A landscape with many peaks, sampled at points; each row gives a point and its height.
From any point a climber steps to the highest of the 2 points nearest to it. It stops when none of these is higher. Distance is the straight distance between rows; heights are no part of it.
z_165 h=24.7: [-22  16  -2   2  -4  -5 -23   3  30  17  16  25   4   6   5 -36 -29 -43
 -15  15   6   8]
z_524 h=44.1: [ 10 -14  15 -10 -22   4 -33   6 -17  15   9  16   5   1  14  27  15 -11
   7   7   0 -18]
z_148 h=34.4: [ -9   0  17  -6  -4   7  15   6  35  32  12  28   6  15  -5 -13 -16 -29
  17  11 -19  -7]
z_713 h=53.0: [ -5  -7 -29 -27 -15 -11  10   0 -23 -23   1  20  20  11  18 -11  -8   6
 -22   0   9  -5]
z_695 h=30.0: [ -1   3  16  15  11  32  -5  -5   9 -19   3   0 -14  25  -6  39   6   9
  22  22   5 -16]
z_37 h=26.5: [-21  14  16  11  15  32   0   0  34 -25   0  -4 -13  33  -7  21  -8   3
  -2  19  -7 -10]
z_799 h=29.5: [ 19   8  12  32  -4  -8 -12  -8   2  25  -2 -25 -31 -28   1  -3  -3 -11
  -8  -1  32  25]
z_196 h=17.5: [  3  14  -4   0 -10  -2   4  -1 -31  10 -22 -13 -11  -7  -7 -24  10  -8
   0   9 -15  -3]
z_770 h=28.5: [-22 -20  -7 -24   5  14 -10  -9 -14 -22 -20  11  25  21   7   7   4  18
 -18  -2   5  10]
z_904 h=21.4: [-26 -10   8   2  22  15  -5  -4  26 -21  -4  -7   2  20  -2  -4  -8  19
 -16 -12  16  15]
z_440 h=46.0: [ 13  16  -6   4  -8   8  31  12  25 -28  22   2 -11  17   5   5 -10   4
  31  19  -8 -32]
z_328 h=11.7: [ 17  -9 -28  -5  11 -11  16  -8 -18 -19 -14 -11  12 -10  15  27  -9  33
 -35 -16  18  28]
z_424 h=44.6: [  1 -13 -26 -30   0 -10   9  -7 -38 -12  -7   5  30  -9  18  -1   6  14
 -19  -3   1   7]
z_84 h=56.8: [  7  -6 -12   4  -4   2  -2   7  24 -21  17  10  -9  10  13  -4 -15  -4
   4   1  14  -4]
z_78 h=65.1: [ 24   2 -18  -4   5   5  -7 -10 -29 -17 -12 -23  -3  -7   1  23   2  16
   1  15  -3  -1]
z_523 h=50.1: [  7  -9  17   3 -26 -12 -26  11 -24  18   8  -4   0 -15   3  17  13 -18
  -9 -17  -8 -13]
z_308 h=30.7: [-14  11  16  11  -1   6  16  11  33  52  27  15 -12  11 -16 -13  -4 -42
  17  19 -19 -21]
z_161 h=10.3: [ -4   7  -8   3  -3   0   1  -5  -5  -5 -12  -6  -5   5  -4 -28   1  -4
  -8   7   3   5]
z_538 h=32.8: [ 19 -22   5   5  -3  -1 -14  -7 -11   8  -9   1  -4 -20   4  16  -1  14
  -8 -10  18  18]
z_824 h=16.7: [-37  20  24  13   2  -1   5  -3  22  46  -3  10  -2  10 -32 -27   9 -30
  10   5  -9  -5]
z_805 h=19.6: [-44  -3  29   4  -5  12 -12   0   5  30 -17  16  19   4 -26 -17   5  -5
  -3 -17  -9  -7]
z_918 h=16.2: [ 34  19  -9  28  19  -6  15 -11 -12 -11 -17 -41 -27 -28  -9   8   2   9
   6   2   3  23]
z_623 h=38.5: [  0   4   4 -23   0  21  15   2  42   8  12  37   9  33  14  -3 -30 -17
   8  14 -20 -12]
z_243 h=27.8: [ 17 -12  -9   6 -20 -11 -20  -6   7   2  12  18 -11 -10  12 -12 -13 -21
 -20 -12  27   4]
z_937 h=17.3: [ 14   1 -29 -13  30  -7  29  -8 -35 -22 -14 -30  21 -23   9  28  -3  29
 -22   1   5  29]
z_466 h=42.5: [-17   5  -3 -22   4  10   8   7  38 -13   0  27  13  37  11 -22 -17  -7
  -8   2 -15  -6]
z_90 h=51.9: [ -5  24  -5   9   7   8  35  17  49 -36  23 -12 -11  16  -2  -3 -12  10
  19   7  -9 -19]
z_955 h=25.3: [-16 -18   9 -13   1   7 -22 -10   1   0 -11  20  16   6   0  -2   1   3
  -7  -7   5   1]
z_372 h=16.3: [-31  10  25  -2 -13  -5   4  14  -8  34 -13  18  21   8 -18 -24  10  -9
  -4 -18 -28 -18]
z_926 h=22.6: [-31  31  15  11   9   2 -14  -1  37  43  15  11   3   8  -8 -41 -23 -43
   0  19   2   7]
z_690 h=19.8: [-28  35  12   9   3   2   4  -9  27  23  -7   9   3  22 -19 -46 -14 -32
   4  11  -5   4]
z_428 h=26.0: [-10   6 -20 -14  22   7  24   0 -35 -39  -6 -29  17  -5   8  22   0  27
 -15   2  -1   8]
z_260 h=37.4: [ 12   2  19  22 -15  -7 -18   0 -14  24  -6 -22 -21 -17  -7 -11   4 -26
 -15   1   5   3]
z_804 h=19.2: [-42  -3  37  18  15  12   4 -10  27  35  -2  20  -2  12 -35  -6  11 -20
   9   8 -11  -9]
z_415 h=21.2: [-23 -13  34  15   9  23 -20 -14  18  25  -7  20   4  12 -23   8   0 -12
   9  19  -7  -5]
z_555 h=43.8: [ 11  -4 -23 -17 -27 -14  -5   8 -26  -5  -6  10   3  -1  12 -18   3  -6
  -6   6  -6 -14]
z_932 h=31.4: [-12  10 -16 -12  25   5  25  -6 -34 -28 -15 -23  10   5 -11  -2   8  28
   1   8 -15  -4]
z_550 h=35.1: [-11  -7 -18 -27  12   5  13  -1 -24 -32 -11 -10  24   2   7   1   0  28
 -30  -6   8  15]
z_676 h=48.7: [ 15  -4  -2   3 -15  -5  15  16  17 -10  26  21  -2   6  10   2  -8   3
  47   8  -8 -26]
z_649 h=31.1: [-13 -11  12   7 -14  -1 -12  11  21  29  19  18   6   4   0 -17  -5 -27
   6   0  -9 -16]
z_418 h=45.3: [ 30 -11 -32 -19 -18 -18  -1  -7 -11 -26  17   7   2 -12  21  15 -15  10
 -13  -9  22  -1]
z_157 h=44.2: [  2 -11  23  18 -14  -2 -29  13  -5  28  12 -13  -6 -23  -1   5   7 -23
 -15 -15  10   0]
z_527 h=33.9: [ 32  15 -26   6  14  -7  13  -8 -25 -20 -17 -44 -12 -15   6  13   1  11
  -9  12   0  25]
z_915 h=65.0: [ -5   0  -8 -17   4  15   6  10  -3 -30  -3   4   8  27  13  14   0  12
   4  13  -8 -11]
z_917 h=48.9: [ -6   0  -7 -11   7   4  25   5  -8 -26  -2  -4   5  10  -6   5  13  26
  15   9 -15  -9]
z_680 h=29.1: [ -1 -21   1  -5 -19 -16 -20   7  10   9  22  26   5  -4  12 -18 -13 -17
  -8 -12  13 -13]
z_18 h=40.0: [  4  -8  24   1  -8  19 -22  -4  -7  22   9  18  -3   9   2  37  22 -11
  26  19  -9 -18]
z_630 h=9.5: [-11  17  14   5  -9 -24  11  19 -10  33  13 -10 -11  -6 -13 -26  22 -22
  10 -17 -26 -12]
z_964 h=50.5: [ 28   0 -26   1 -11 -17   8   1   4 -28  18   0  -8  -9  15 -10 -10   8
  -2  -8  22 -14]
z_972 h=23.9: [-21 -12  16   5  20  23  -8 -11  28 -15  -4   5  -6  25 -10   6  -2   2
   7   6  -4   3]
z_758 h=41.0: [ 30 -11 -31 -19 -27 -17 -17  -6 -33  -8  10  11   0 -11  11   7  -2  -9
 -19  -8  11  -9]
z_615 h=43.2: [ 19  -2  -5  -4  22  10   0  -7 -26 -26  -2 -10   4 -11   0  33  19  28
  22  12  -2  -4]
z_693 h=23.4: [ 34   0  -4  22  -7 -29   8   1   0  28   2 -18 -23 -37   6  10  -7  -2
 -11 -13  18  38]
z_759 h=22.4: [-24  -2  13   0  -4  16 -20  -1  13  18 -16  20  19  12 -11 -28  -6 -14
  -9  -4  -4   1]
z_557 h=41.8: [ 26  -1 -17   8   5 -12  10   1   2 -26   7 -21  -7 -16   6   0  -3  21
   4  -9  14   8]
z_496 h=33.2: [ 36   5 -10  13   0  -8  13   0   8 -33   4 -21  -7 -20  12  34 -13  32
  -5  -8  27  15]
z_866 h=36.7: [ -3 -12   1   1   5  -8  12   2  -7   2   3  -2  -1 -10  -9   2  17  17
  26 -10 -11  -9]
z_86 h=32.7: [  8 -17   2   1  11  -1  -1   3 -11  -4  11  -3   2 -22  -5  32  24  28
  37 -11  -3  -6]
z_855 h=38.6: [  7 -14   3  -8  -8   8 -31  -8 -26   6  -9   3   3  -9   3  28  16  10
   9   2   6   3]
z_677 h=34.5: [ 11   0   9   1   5  19 -12  -7 -11  -6  -4   8  -9  11  -2  36  14   6
  37  27  -8 -20]
z_722 h=33.7: [ 18   6 -12  -3   4   1  -5  -9 -48   7 -22 -20  -1 -20  -8   4  17  -4
   0  12 -20   1]
z_456 h=12.7: [-15  -1  13  -7 -10 -13   7  15 -21  29   1   1   5  -6 -11 -11  23  -5
   5 -22 -29 -20]
z_510 h=2.1: [  1   7  20  19   0  -3 -16   2 -30  30 -20 -30 -11 -22 -18  13  21  -9
 -19 -16 -25   1]
z_660 h=6.8: [  3 -10  21  11   5  -7  -9   8 -18  29 -17 -23  -3 -32 -11  11  16  10
 -12 -26  -8  26]
z_825 h=12.6: [ -7  -8  10   8  15  -7   7  -8  -3  12 -21 -18  -4 -10 -11 -11  14  17
   1 -20   3  27]
z_864 h=52.9: [ -9 -19  -3  -6   4  -2   4  10  33 -11  26  22  -1  12  14  -3 -11   4
  23   3   2 -16]
z_398 h=6.9: [ -6  20  -1  -1  -4  -8  -3  -9  13  -2 -10  -1   3   7  -4 -45  -9 -15
 -24 -11  21  23]
z_545 h=57.9: [-12  14 -11   0   1   1  12  17  46 -42  25  -7 -15  16  13  -3 -17   6
  -1  -8   7  -7]
z_890 h=6.6: [ 25  23   0  29  14 -18  13  -3  -3  18  -5 -38 -26 -35 -13  -6   9   5
  13  -8   4  33]
z_682 h=26.3: [  4   7  -8   6  -9 -13 -23  -9  26   0  18  16 -12   1   6 -29 -30 -30
 -24  -1  26   7]
z_881 h=47.7: [-15  -5   0 -14  -2  -2  15   3  22   0   3  27   9  24   8 -24  -2   2
  19  -4 -13 -10]
z_774 h=17.8: [ -3 -18   3  -4  13   0   4  -9   7 -14 -11  -9   7   1  -1   4   8  33
  -4 -24  17  23]
z_620 h=26.2: [ 36 -12 -12   5  -4 -20  10  -2 -11   8 -16 -10  -3 -35  14  20   0  14
 -12 -14  13  28]
z_574 h=50.9: [  0  10 -25 -33  -6  12   1   2 -26 -31 -10   6  18  30  25  19   4   7
  -5  24  -4 -21]

Where does a climber stop that starts at each point below?
z_630 => z_713
z_456 => z_713
z_926 => z_148
z_398 => z_148

Call two points neighbours if one is among the 2 nearest of the other. Go from one point of each pair to the other, from neighbour to neighbour, staying as high as possible. Name the lowest point that can't be avoided.
z_964 and z_713 => z_758
z_78 and z_964 => z_86
z_915 and z_713 => z_574
